Each row is a point on a tangle of strands that fork and nearly touch. The rows are in no order.
In the rows, 128 means zero.
Two points are linked if the straight distance between their rows is under 100. Some points are linked to none.
nolim: [116 119 151 120 113  97 118 127 151  91 105 106 137 120 114 146  84 182
 122 153 159 142]
vovu: [157  85 135 155 111 127 123 183 146 151 125  63 136 149 137 124 108 163
 127  53  68  88]
lik: [143 114 165 136 114 109 135 184 166 125 125  85 141 151 126 159  66 173
 123 123 102 126]
kuf: [ 95 132 110 161 102 122 105  55  41 131 173 113 147  90 113 125 128 115
 115 130 119 132]
suviv: [137  85 111 145 101  86 146 126  93  86 106  94 132  97  74  83 120 104
 120 113 152 135]
nenor: [ 74 151 133 186 105 124 103  41  92 164 154 144 116 119 151 171 125 105
  83 134 130 141]
Roke: [126  85 118 147  94 124 115 119  54 100 146  60 147  94  95  99  82 129
 129 115  85 120]
femab: [111 128 146 112 133 107 151 157 193 106  53 164 150 117  87 161 151 151
 103 108 165 135]
gup: [116  81  78 120 106 163  98 122  76 106 126 101 161  82 111  95 161 122
 169 129  77 134]
Rolum: [142 139  76  88 153 137 115  64 110 174 170 171 121 139 183  99 162 122
 163 162 130 125]
lufif: [134  91 116 156  88 113 108 125 136 143 107 117 129 139  96 129 140 142
 117  83  94 120]
Lovo: [159  94  87 140 115 138 104 102 131 195 157 171 124 153 165 110 170 118
 141  71 105  92]
Boke: [116 161  98 129 132 135  95  28 103 175 171 161 103 122 173 124 141 124
 145 157 139 123]
Dapup: [ 97 140 154  96 127 106 136 131 157  80  75 143 144 109  95 140 126 165
 116 143 177 149]
Sageg: [128 131  93 126 135 105 143  87 102 133 143 140  93 134 122  98 131  78
 136 142 166 128]
mon: [137  82 107 110 109 131 127 118 150 170 133 167 134 146 138 136 173 185
 109  88 137 115]
pusut: [106 151 139 159 115 126 116 104 150 153 127 170 123 137 132 197 155 152
 102 127 104 129]
zif: [110  98 110 157  98 107 122  93  35  94 168  89 142  82 108 100 111 112
 112 125 137 129]
Lipig: [131 104  83  84 124 150 106  77 117 159 138 170 149 120 177 109 187 151
 163 134 114 112]
zudov: [115 166 185 153  98 106 115  90 156 133 173 131  91 135 146 169  86 145
 112 145 140 144]
Kolo: [149 128 126  96 165 129 170 177 143 119 114 135 114 145 141 110 138 134
 148 156 152 123]
pebid: [142 149 152 179 132 104 168 151 132 117 123 123 119 114  73 117 111  35
  96  94 166 145]
totu: [119 141 130 120 129 146 107 107 128 136 126 153 149 132 124 179 144 153
 132 137 113 136]
Fuma: [146 118 139 102 125 126 143 175 163 127  86 137 143 141 101 152 140 153
 118  96 125 132]
bala: [170  83  94 141 104 114 121 135 132 196 154 115 115 164 175  95 146 139
 137  62 104  80]
tano: [152  85 136 134 114  87 135 155 117 155 144  74 104 145 159  88  99 143
 148 133 119  96]
vikib: [135 156 167 168  92 119 118  68 155 169 183 145  83 154 169 183 105 165
 110 114  95 135]
komu: [103 132 107 121 126 170  97 100  74 106 117 103 162  99  99 117 136 130
 151 152  89 135]
Zubaz: [131 152 148 115 144 173 106 148 148 133 140 143 156 142 133 181 139 170
 145 135  71 130]
Deg: [117  93 137 135  93  93 102 102 140 143 116 149 130 130 110 139 145 184
 113 102 135 116]
fegon: [127  85 133 116 100  86 122 138 137 133 123  86 122 130 129 118  93 165
 135 129 145 113]
vato: [ 81 173 113 190 115 143 141  87 117 152 144 166 129 128 112 177 160  63
  83 111  93 134]
Nur: [134 125 133 158 114  92 161 145 106 103 110 104 129  97  69 118  92  77
 108 103 147 142]
zem: [116 102 105  80 139 170 128 156 129 121 105 127 163 117 143  99 169 163
 155 157  99 121]
datid: [128 187 137 120 128 136 115  77 146 156 162 189 102 136 158 171 143 156
 112 150 159 154]
Dulu: [147  65 117  91 112  96 149 136 158 169 107 163 116 150 154 106 156 174
 107 101 180 113]
vaso: [ 87 148 164 169 114  79 163 147 183 114 110 157  92 121  81 143 112  65
  68 120 195 137]
boz: [127 137 185 146 116 103 121 116 147 122 182  90  95 151 167 170  43 164
 141 141 121 144]
Pizod: [133  63  76 117 103 118 125 111 102 135 111 115 112 110 129  67 148 126
 152 126 153 110]
Tep: [112 134 148 117 136 148 110 154 151  94  83 109 178 102  96 151 134 183
 134 134  99 148]
lod: [102 172 121 151 121 161  75  68  44 125 179 111 145 105 124 136 102 103
 137 147 102 140]
rebo: [139 146 192 143 124 102 138 170 164 125 160  68 105 146 153 156  44 149
 129 144 104 129]
murud: [113 154 134  67 181 161 149 179 118  88 104 125 161 112 146 103 142 165
 161 191 134 148]
Fakif: [112 173 136  98 171 189 124 150 149  65  78 137 171 102 108 153 143 115
 148 158  79 144]
rutaz: [142  61  85 114  98 140 109 129  71 120 142  89 144  92 134  59 132 105
 161 127 109 123]
fusol: [137 103 161 167 102 104 124  98 141 179 186 112  88 173 165 166  89 163
 114  92  73 107]
pugil: [109 172 154  87 165 194 108 154 144  97 111 144 188 122 129 182 145 172
 139 159  67 139]
mosid: [150  78 125 161  78 112 126 166 131 122 102  79 136 133  86 135 105 149
 102  58  84 116]
riz: [135  92 104 107 152 142 150 166 127  85  73 120 131 117  89  70 149  91
 139 121 133 143]
tav: [107 167 122 103 155 152  85  89 107 107 126 147 140 121 139 128 123 175
 156 175 173 156]
kipif: [152 134  88 127 179 175 152 151 113 118 130 147 109 153 151  75 188  49
 149 126 110 116]
Dus: [125 124 156 136 101 123 103 133  77  91 144  45 168 103 104 125  49 127
 134 150 104 139]
gif: [124 161 145 134 128 130 104  90  90 102 162 111 112 126 139 149  74 112
 143 177 161 144]
Mebem: [118 142 149 167 103 142  99 112 147 174 150 153 138 152 140 217 147 178
 104 102  62 134]
zedul: [138 127 121 163 103 128 100  61 142 199 191 164 106 148 169 169 142 156
 122 107  84 122]
fen: [105 124 136 153 123  74 160 134 159 120  75 163 104 123  83 132 142  88
  82 102 196 132]
tiri: [143 118  76 115 157 176 126 137 116 138 131 134 134 133 153  90 188  88
 166 124  81 108]
Bon: [138 125  94 150 112 140 103  56 139 200 166 179 125 147 160 138 179 118
 126 105  94 111]
pobap: [113 127 171 135 105 115 117 160 133  98 118  60 153 114 102 157  54 151
 114 126  95 131]
Lebo: [ 96 149 112 158 112  98  99  31  98 166 157 153  98 117 167 113 131 106
 115 134 154 123]
kasuz: [105 198 148 111 153 163 115  89 144 126 136 202 118 129 145 184 159 127
 123 164 159 148]
Fem: [145 175 159 125 174 152 156 217 178  95  91 115 150 130 102 143 116  76
 126 119 108 128]
Zasal: [141 167 136  92 175 143 163 210 126 113 122 115 138 141 149 106 127 143
 170 173 124 129]
nud: [163  83 114 142 108  78 132 117 119 180 164 114  90 152 174  89 105 120
 152  95 125  91]
mer: [138  59  83 136  95  91 143 121 127 135  90 130 104 135 105  62 162 115
 120  82 160 112]
Vak: [122 153 182 162 115  91 152 156 201 130 134 134  91 131  92 157 102  92
  96 120 156 144]
bodad: [ 95 149 113 108 140 165  79 102  94  75 110 123 153  95 102 131 139 146
 160 162 137 149]
rebep: [130 143 126  74 145 134 115 107 108 149 147 154 130 143 166 125 134 188
 140 177 172 138]
Gifos: [128 109 124  71 140 161 125 172 145  95  88 117 166 114 139 126 162 203
 132 142 100 143]
Kanur: [124 170 150 130 177 171 141 172 143  62  77 115 169  98  93 137 122  70
 143 136  88 147]
Kede: [139 169 154 105 161 118 154 165 167  85 127 119 116 121 111 124  81  79
 129 192 188 140]
Zolem: [140 151 151  85 130 117 128 100 147 164 162 174 103 161 177 148 126 177
 106 161 180 150]
pabut: [127 151 158 103 156 143 138 193 168  93  74 107 170 112 102 144 105 170
 144 154 110 138]
sived: [149 131 104 111 177 178 163 165 139  88  88 131 127 135 118  97 171  75
 134 114 120 118]
bupu: [120 167 138  56 172 170 126 147 106 131 142 153 152 138 177 111 146 161
 150 182 135 132]
tiges: [122 170 162 133 149 110 149 131 122  84 138 121 102 118  84 109  74  40
 130 168 188 153]
dira: [166 114 131 120 148  83 166 144 148 149 139 140  76 157 154 101 100 114
 123 136 185 121]
rirok: [119 148 132 138 136 116 115  83  98 106 142 142 111 120 118 142 113  85
 127 142 147 143]
Meken: [127 111 112  90 136 133 116 148  96  90 116  91 139 114 143  74 103 176
 162 179 157 116]
kek: [119 174 140 188 134 149 128 111 116 138 138 156 113 131  97 165 137  39
 107 128 108 142]
Ruv: [154 110 122  69 147 111 175 193 139 147 109 158 117 154 162  75 141 153
 128 147 181 119]
Samub: [152  85 141 157 101 111  96 129 134 178 149  81 129 156 153 148 100 169
 122  85  80  94]
busel: [113 157 163  93 160 121 141 152 178  84 103 139 138 115  93 139  99 114
 138 168 192 148]
fafor: [124  90  93  72 120 132 129  97 144 175 131 195 147 131 169 101 195 169
 131 114 147 122]
lizur: [144 134 154 154 123 108 141 153 188 131 108 146 118 145 111 158 122 121
 102 103 140 128]
mut: [105 103 129 135 119  58 158 106 120 106  89 144  87 120  94 102 134  93
 102 120 210 140]
Mis: [124 180 151 192 127 127 159 129 117 115 153 140 107 112  86 145 118  36
  91 136 145 157]
viz: [ 84 142 116 209 113 119 133  73  84 155 155 137 131 103 122 170 141  84
  68 107 114 120]
Der: [170 106  99 129 124 166 133 170 149 179 144 119 130 158 154 117 172 154
 130  66  85  81]
keb: [129  90  73 105 142 172 133 161 113 107 130 117 157 109 164  75 194 122
 179 133  81 113]
Fimob: [166 138 127 136 150 167 150 200 154 147 119 103 142 165 128 146 158 128
 122  69  82  89]
lokif: [146 105 100 129 132  83 157  96 119 124 108 148  84 151 106  90 130  62
 121 121 197 124]
Gil: [132 150 126 114 151 120 114 117  85 114 164  88  99 136 157 102  62 117
 162 171 167 121]
ninos: [154 168 145 127 174 175 160 224 171 120  97 123 145 157 132 143 138 114
 130  92  93 115]
mesed: [141  71  82 129 113 124 149 160  99 101  76  90 123  92  74  66 144  90
 122  90 137 141]

A fork is a point with three links. Follow the links from the first point to the second and name the forks in between, in order.
kuf, lizur -> vikib > bala > Dapup
nud, totu -> bala
Zubaz, rirok -> bala > Dapup
datid, Pizod -> rebep

Follow the links from the first point to the second, and from the first to the third. Name the last point that the two ways share.
Rolum, pusut, nolim -> bala
busel, zedul, Zubaz -> bala
rutaz, Kolo, kasuz -> rebep
lik, femab, mosid -> vikib
tano, Dulu, kuf -> vikib
kasuz, Ruv, rutaz -> rebep

A fork is a point with three links, a tip a point with one. Leave the first point through the second and follow the links. Name the first fork or tip that comes.
Mis, pebid -> pabut
ninos, Fem -> Mebem
Gifos, zem -> mon
Gil, gif -> Dapup
Dapup, femab -> Gil

Name the points in between on the shortest way along the links from the first point to the second, in order.
Roke, pebid -> Dus > pobap > lik > rebo > boz > zudov > vikib > fusol > Samub > vovu > mosid > lufif > Deg > mon > fafor > Lipig > Rolum > Boke > Lebo > nenor > viz > vato > kek > Mis
busel, Fakif -> Dapup > nolim > fegon > tano > nud > bala > Der > Fimob > ninos > Fem > Kanur
rirok, pusut -> Sageg > lokif > mut > fen > vaso > Vak > lizur > Fuma > femab > Dapup > nolim > fegon > tano > nud > bala > Der > Fimob > ninos > Fem > Kanur > Fakif > pugil > Zubaz > totu
gup, Kolo -> komu > bodad > tav > rebep > bupu > murud > Zasal
Rolum, Gifos -> Boke > Lebo > nenor > viz > vato > kek > Mis > pebid > Nur > suviv > mesed > riz > sived > kipif > tiri > keb > zem
